A landscape with many valleys, sampled at points; each row gives a point and its height.
From any point a ball rolls to the lowest of the 2 points nearest to it. It stops when none of these is lower. Distance is the straight distance between rows; heights are no part of it.
J207: 114, 133, 135, 118, 106, 144, 104, 141, 126, 105, 131, 156, 147, 112, 150, 120, 137, 170, 137, 135, 132, 100  height 322
J475: 99, 138, 131, 150, 113, 136, 99, 129, 152, 89, 144, 120, 147, 95, 128, 110, 129, 137, 125, 139, 114, 136  height 733
J108: 126, 126, 115, 122, 125, 139, 91, 146, 131, 92, 135, 126, 134, 121, 139, 149, 128, 165, 146, 143, 136, 89  height 431
J151: 141, 114, 150, 159, 151, 108, 107, 138, 128, 114, 137, 110, 125, 98, 135, 96, 137, 128, 140, 150, 126, 99  height 258
J345: 150, 122, 131, 123, 150, 137, 118, 142, 128, 128, 129, 155, 138, 131, 146, 97, 121, 133, 128, 111, 139, 109  height 336
J474: 142, 122, 131, 146, 170, 134, 110, 139, 147, 118, 137, 107, 144, 166, 118, 137, 99, 132, 142, 121, 128, 122  height 659
J456: 75, 162, 139, 141, 70, 143, 135, 115, 154, 153, 115, 130, 144, 110, 110, 119, 124, 116, 140, 109, 122, 175  height 581
J673: 117, 167, 103, 96, 92, 130, 111, 134, 130, 114, 149, 137, 103, 105, 133, 148, 115, 120, 127, 125, 135, 136  height 475
J928: 108, 121, 88, 85, 128, 130, 163, 116, 110, 116, 112, 163, 132, 140, 121, 204, 169, 149, 91, 118, 148, 115  height 584
J797: 127, 132, 118, 115, 96, 120, 103, 148, 128, 122, 132, 94, 99, 122, 121, 162, 120, 128, 155, 143, 133, 119  height 346
J19: 122, 162, 120, 129, 145, 141, 126, 134, 159, 167, 134, 162, 148, 104, 120, 94, 124, 100, 122, 95, 132, 132  height 422
J693: 146, 117, 147, 113, 102, 125, 144, 128, 103, 113, 131, 134, 108, 153, 157, 132, 120, 156, 115, 155, 126, 139  height 193
J914: 99, 114, 158, 142, 87, 120, 145, 119, 126, 151, 118, 83, 122, 148, 101, 134, 122, 115, 137, 143, 104, 169  height 123
J464: 88, 149, 133, 129, 78, 141, 109, 131, 159, 114, 139, 119, 141, 116, 112, 115, 108, 116, 131, 107, 119, 172  height 610
J501: 123, 120, 89, 86, 160, 135, 154, 110, 103, 138, 97, 163, 131, 125, 118, 175, 172, 130, 104, 105, 142, 109  height 658
J680: 121, 106, 158, 178, 144, 120, 133, 127, 142, 154, 116, 106, 159, 123, 112, 87, 141, 123, 130, 141, 110, 126  height 304
J432: 126, 114, 132, 127, 106, 123, 132, 128, 111, 112, 133, 91, 111, 166, 125, 175, 117, 157, 140, 157, 122, 128  height 185
J64: 124, 183, 138, 112, 124, 140, 119, 140, 145, 136, 150, 174, 135, 106, 145, 99, 103, 133, 132, 105, 141, 123  height 430
J408: 118, 112, 122, 158, 149, 127, 101, 132, 137, 106, 129, 100, 142, 96, 115, 132, 143, 138, 142, 153, 119, 92  height 337
J260: 156, 143, 142, 125, 145, 123, 151, 117, 126, 133, 135, 141, 114, 139, 149, 134, 100, 133, 122, 141, 147, 146  height 578
J740: 132, 75, 139, 147, 134, 124, 109, 145, 123, 125, 134, 98, 139, 131, 118, 77, 153, 113, 122, 127, 91, 124  height 164
J806: 101, 129, 112, 101, 84, 134, 112, 126, 128, 142, 129, 119, 109, 102, 106, 133, 146, 102, 121, 121, 111, 143  height 417
J895: 127, 151, 134, 114, 110, 119, 108, 144, 126, 139, 144, 130, 101, 82, 130, 110, 133, 111, 141, 123, 131, 111  height 544
J60: 121, 139, 154, 118, 89, 115, 154, 125, 117, 172, 121, 134, 104, 135, 137, 108, 125, 114, 123, 134, 125, 163  height 474
J881: 159, 118, 106, 111, 172, 126, 141, 110, 109, 120, 117, 147, 120, 122, 139, 137, 129, 125, 126, 120, 146, 114  height 458
J721: 144, 141, 141, 147, 160, 134, 125, 130, 146, 115, 132, 131, 148, 140, 138, 136, 99, 152, 141, 139, 144, 125  height 633
J809: 111, 131, 142, 141, 95, 113, 145, 119, 120, 150, 112, 93, 104, 128, 116, 159, 133, 123, 142, 157, 124, 141  height 214
J649: 143, 112, 157, 106, 96, 124, 113, 163, 114, 148, 120, 128, 106, 151, 145, 100, 118, 131, 146, 123, 128, 127  height 547
J987: 137, 120, 135, 148, 155, 118, 168, 96, 108, 148, 106, 120, 119, 130, 122, 142, 146, 120, 112, 153, 125, 133  height 790
J971: 98, 135, 158, 179, 112, 121, 122, 126, 161, 123, 138, 106, 160, 115, 116, 88, 121, 127, 126, 136, 113, 161  height 309
J698: 167, 108, 138, 155, 180, 110, 127, 132, 122, 117, 127, 126, 134, 121, 142, 85, 122, 119, 135, 125, 133, 103  height 177
J513: 109, 130, 91, 94, 89, 130, 129, 131, 114, 114, 126, 140, 127, 125, 130, 181, 155, 158, 122, 137, 145, 99  height 503
J961: 162, 105, 115, 134, 174, 130, 117, 138, 129, 109, 129, 162, 159, 127, 146, 72, 127, 124, 121, 90, 131, 102  height 290
J429: 101, 163, 132, 114, 102, 147, 125, 137, 156, 182, 119, 158, 135, 112, 118, 108, 126, 112, 133, 99, 128, 146  height 491
J559: 123, 114, 147, 143, 133, 134, 115, 133, 124, 111, 122, 151, 158, 115, 151, 89, 145, 160, 123, 142, 119, 103  height 196
J744: 115, 107, 120, 119, 118, 130, 110, 128, 134, 144, 131, 99, 113, 108, 104, 114, 152, 84, 119, 124, 102, 144  height 329
J362: 112, 129, 166, 130, 86, 115, 92, 164, 144, 116, 136, 107, 119, 131, 134, 110, 102, 148, 171, 123, 131, 132  height 601
J245: 128, 119, 137, 116, 122, 144, 108, 154, 138, 157, 120, 152, 140, 129, 131, 83, 138, 126, 135, 104, 122, 114  height 389
J134: 150, 112, 151, 164, 156, 113, 150, 131, 128, 167, 115, 125, 139, 133, 132, 85, 134, 113, 131, 132, 127, 120  height 351
J967: 83, 145, 136, 116, 76, 143, 135, 125, 141, 181, 97, 139, 133, 131, 112, 137, 138, 123, 137, 104, 123, 154  height 543
J354: 104, 167, 118, 130, 92, 144, 119, 119, 156, 91, 151, 126, 133, 130, 133, 144, 96, 121, 120, 121, 130, 176  height 634
J618: 93, 103, 158, 167, 107, 133, 124, 129, 147, 141, 118, 102, 165, 135, 102, 97, 137, 130, 125, 134, 94, 152  height 235
J213: 106, 114, 162, 160, 103, 130, 142, 124, 138, 145, 120, 104, 151, 170, 113, 111, 113, 134, 125, 141, 101, 169  height 179
J270: 124, 96, 147, 115, 85, 127, 133, 132, 105, 117, 124, 105, 112, 174, 132, 140, 125, 151, 130, 151, 106, 143  height 114
J593: 171, 116, 95, 131, 203, 127, 133, 120, 126, 121, 116, 151, 155, 127, 142, 100, 112, 117, 136, 79, 148, 106  height 253
J9: 134, 161, 124, 124, 160, 143, 126, 127, 151, 145, 126, 170, 150, 111, 131, 122, 110, 130, 132, 105, 149, 123  height 497
J160: 122, 137, 147, 126, 106, 109, 81, 161, 138, 114, 147, 103, 104, 91, 133, 116, 120, 130, 161, 127, 133, 110  height 612
J138: 130, 146, 94, 108, 142, 119, 144, 108, 119, 141, 130, 127, 93, 98, 117, 163, 144, 88, 110, 134, 139, 130  height 275
J10: 114, 142, 104, 112, 91, 130, 119, 139, 133, 118, 132, 98, 109, 148, 120, 199, 115, 148, 156, 132, 148, 117  height 402
J100: 141, 107, 115, 135, 177, 123, 172, 92, 104, 157, 99, 133, 123, 138, 120, 127, 152, 91, 104, 115, 120, 135  height 758
J164: 103, 135, 86, 89, 117, 143, 153, 121, 131, 113, 123, 162, 141, 157, 125, 216, 143, 175, 111, 110, 156, 117  height 513
J551: 135, 102, 125, 144, 151, 124, 127, 128, 134, 142, 130, 107, 135, 122, 111, 93, 147, 89, 115, 116, 105, 131  height 237
J419: 133, 143, 105, 97, 119, 126, 132, 118, 109, 144, 134, 140, 96, 100, 127, 122, 148, 90, 108, 121, 123, 134  height 76
J613: 105, 143, 140, 158, 96, 111, 171, 91, 120, 132, 121, 94, 118, 138, 122, 163, 129, 130, 117, 165, 125, 164  height 320
J630: 101, 173, 136, 145, 90, 137, 101, 133, 159, 85, 154, 119, 136, 113, 140, 127, 95, 139, 148, 118, 137, 152  height 657
J652: 151, 130, 131, 119, 112, 112, 130, 137, 110, 110, 141, 102, 90, 140, 141, 165, 116, 147, 145, 157, 145, 120  height 266
J792: 125, 110, 101, 112, 160, 128, 162, 98, 97, 149, 92, 150, 121, 120, 119, 147, 175, 102, 97, 115, 126, 116  height 719
J800: 131, 108, 116, 110, 142, 144, 130, 129, 112, 131, 107, 133, 129, 157, 120, 162, 138, 142, 131, 123, 126, 106  height 335
J970: 114, 134, 138, 105, 103, 129, 97, 156, 132, 152, 138, 144, 122, 85, 122, 81, 146, 114, 138, 101, 116, 115  height 462
J853: 157, 136, 105, 94, 140, 117, 141, 111, 92, 115, 141, 151, 89, 93, 142, 124, 139, 107, 104, 131, 134, 117  height 247
J460: 145, 103, 113, 130, 154, 129, 143, 104, 103, 95, 134, 116, 127, 150, 127, 146, 132, 133, 102, 155, 111, 131  height 202
J330: 122, 147, 131, 149, 109, 126, 153, 104, 127, 100, 138, 115, 124, 135, 137, 163, 117, 149, 122, 161, 132, 151  height 412
J218: 175, 129, 116, 116, 167, 119, 153, 119, 111, 136, 126, 152, 113, 134, 143, 109, 116, 93, 114, 108, 143, 136  height 502
J46: 140, 104, 114, 143, 154, 132, 107, 123, 127, 80, 144, 105, 134, 136, 123, 125, 125, 129, 117, 147, 104, 122  height 113
J554: 135, 156, 111, 119, 121, 130, 124, 114, 132, 95, 153, 124, 110, 120, 138, 160, 108, 132, 121, 144, 140, 144  height 483
J261: 121, 152, 102, 111, 133, 136, 117, 123, 148, 148, 139, 131, 113, 105, 110, 135, 130, 82, 117, 107, 127, 147  height 249
J493: 136, 103, 100, 138, 174, 134, 106, 123, 121, 85, 129, 121, 148, 117, 124, 140, 139, 146, 128, 140, 125, 87  height 220
J252: 165, 142, 124, 109, 171, 121, 175, 97, 118, 141, 121, 156, 110, 141, 138, 145, 111, 117, 112, 118, 155, 153  height 537
J632: 135, 103, 113, 122, 165, 133, 153, 107, 104, 113, 120, 122, 128, 167, 119, 180, 134, 145, 113, 135, 127, 116  height 274
J216: 128, 104, 136, 142, 143, 146, 101, 148, 142, 113, 134, 116, 155, 164, 122, 110, 117, 138, 133, 120, 107, 127  height 672
J446: 140, 89, 157, 150, 135, 118, 105, 152, 125, 111, 130, 125, 150, 139, 137, 75, 140, 138, 129, 132, 111, 111  height 100
J272: 119, 148, 161, 163, 125, 126, 134, 138, 162, 146, 131, 128, 152, 135, 128, 95, 103, 124, 131, 129, 130, 155  height 370
J94: 137, 137, 102, 117, 149, 141, 124, 127, 147, 148, 138, 155, 134, 112, 116, 103, 136, 74, 103, 88, 119, 143  height 344
J542: 143, 134, 149, 110, 103, 131, 130, 133, 111, 99, 143, 163, 122, 130, 170, 101, 118, 161, 114, 143, 129, 130  height 273
J757: 134, 145, 164, 153, 120, 110, 133, 157, 152, 161, 139, 155, 146, 132, 129, 67, 114, 117, 129, 109, 134, 148  height 415
J104: 127, 115, 159, 128, 105, 134, 105, 161, 131, 129, 121, 124, 133, 152, 139, 114, 116, 159, 160, 129, 128, 112  height 572
J336: 151, 135, 104, 95, 135, 121, 132, 126, 104, 119, 135, 138, 98, 109, 140, 157, 134, 132, 127, 139, 147, 108  height 368
J572: 101, 146, 97, 106, 100, 135, 141, 124, 134, 120, 128, 125, 126, 160, 119, 221, 129, 159, 134, 121, 154, 122  height 450
J817: 175, 101, 113, 148, 201, 117, 132, 121, 118, 119, 114, 114, 138, 138, 127, 117, 113, 117, 148, 105, 137, 97  height 217
J394: 149, 124, 157, 138, 125, 104, 136, 145, 125, 174, 126, 118, 111, 128, 128, 86, 123, 101, 135, 128, 131, 133  height 390
J236: 125, 112, 143, 105, 93, 123, 127, 137, 112, 159, 115, 120, 103, 149, 123, 123, 137, 118, 132, 131, 117, 143  height 519
J38: 141, 159, 148, 114, 121, 135, 121, 141, 132, 108, 152, 182, 137, 125, 163, 89, 104, 155, 121, 115, 136, 124  height 349
J467: 144, 98, 134, 165, 186, 125, 149, 114, 116, 151, 105, 104, 143, 155, 112, 122, 131, 120, 139, 126, 118, 106  height 864
J783: 148, 127, 143, 123, 128, 113, 154, 124, 121, 170, 123, 121, 99, 145, 128, 115, 125, 87, 119, 125, 124, 155  height 427
J123: 167, 118, 143, 139, 166, 125, 148, 123, 122, 119, 127, 134, 134, 165, 143, 125, 99, 148, 129, 140, 139, 132  height 606
J439: 114, 103, 105, 100, 104, 137, 111, 138, 110, 114, 122, 121, 130, 156, 122, 175, 148, 162, 135, 138, 126, 97  height 407
J350: 116, 117, 130, 149, 138, 143, 106, 136, 151, 113, 134, 127, 162, 123, 118, 98, 135, 122, 115, 125, 104, 133  height 696
J407: 108, 151, 137, 149, 94, 124, 101, 131, 141, 81, 145, 113, 133, 100, 143, 133, 117, 151, 149, 145, 137, 123  height 691
J758: 119, 160, 90, 95, 101, 124, 125, 120, 128, 128, 142, 120, 87, 110, 117, 179, 133, 94, 114, 129, 137, 144  height 401
J977: 95, 140, 97, 105, 90, 130, 125, 122, 121, 133, 122, 133, 124, 97, 119, 157, 161, 129, 124, 136, 131, 116  height 524
J929: 137, 119, 140, 172, 191, 126, 159, 95, 126, 148, 105, 124, 157, 125, 119, 131, 131, 137, 130, 146, 133, 113  height 849
J581: 153, 118, 102, 97, 148, 135, 103, 149, 119, 102, 131, 130, 116, 132, 136, 160, 123, 157, 153, 130, 148, 85  height 504
J246: 125, 126, 135, 165, 176, 123, 171, 81, 124, 127, 116, 116, 147, 128, 113, 157, 135, 137, 109, 160, 127, 136  height 823

Where does a ball stop that starts at each point below?
J164 -> J270
J216 -> J419
J895 -> J698
J630 -> J419
J362 -> J914
J929 -> J270
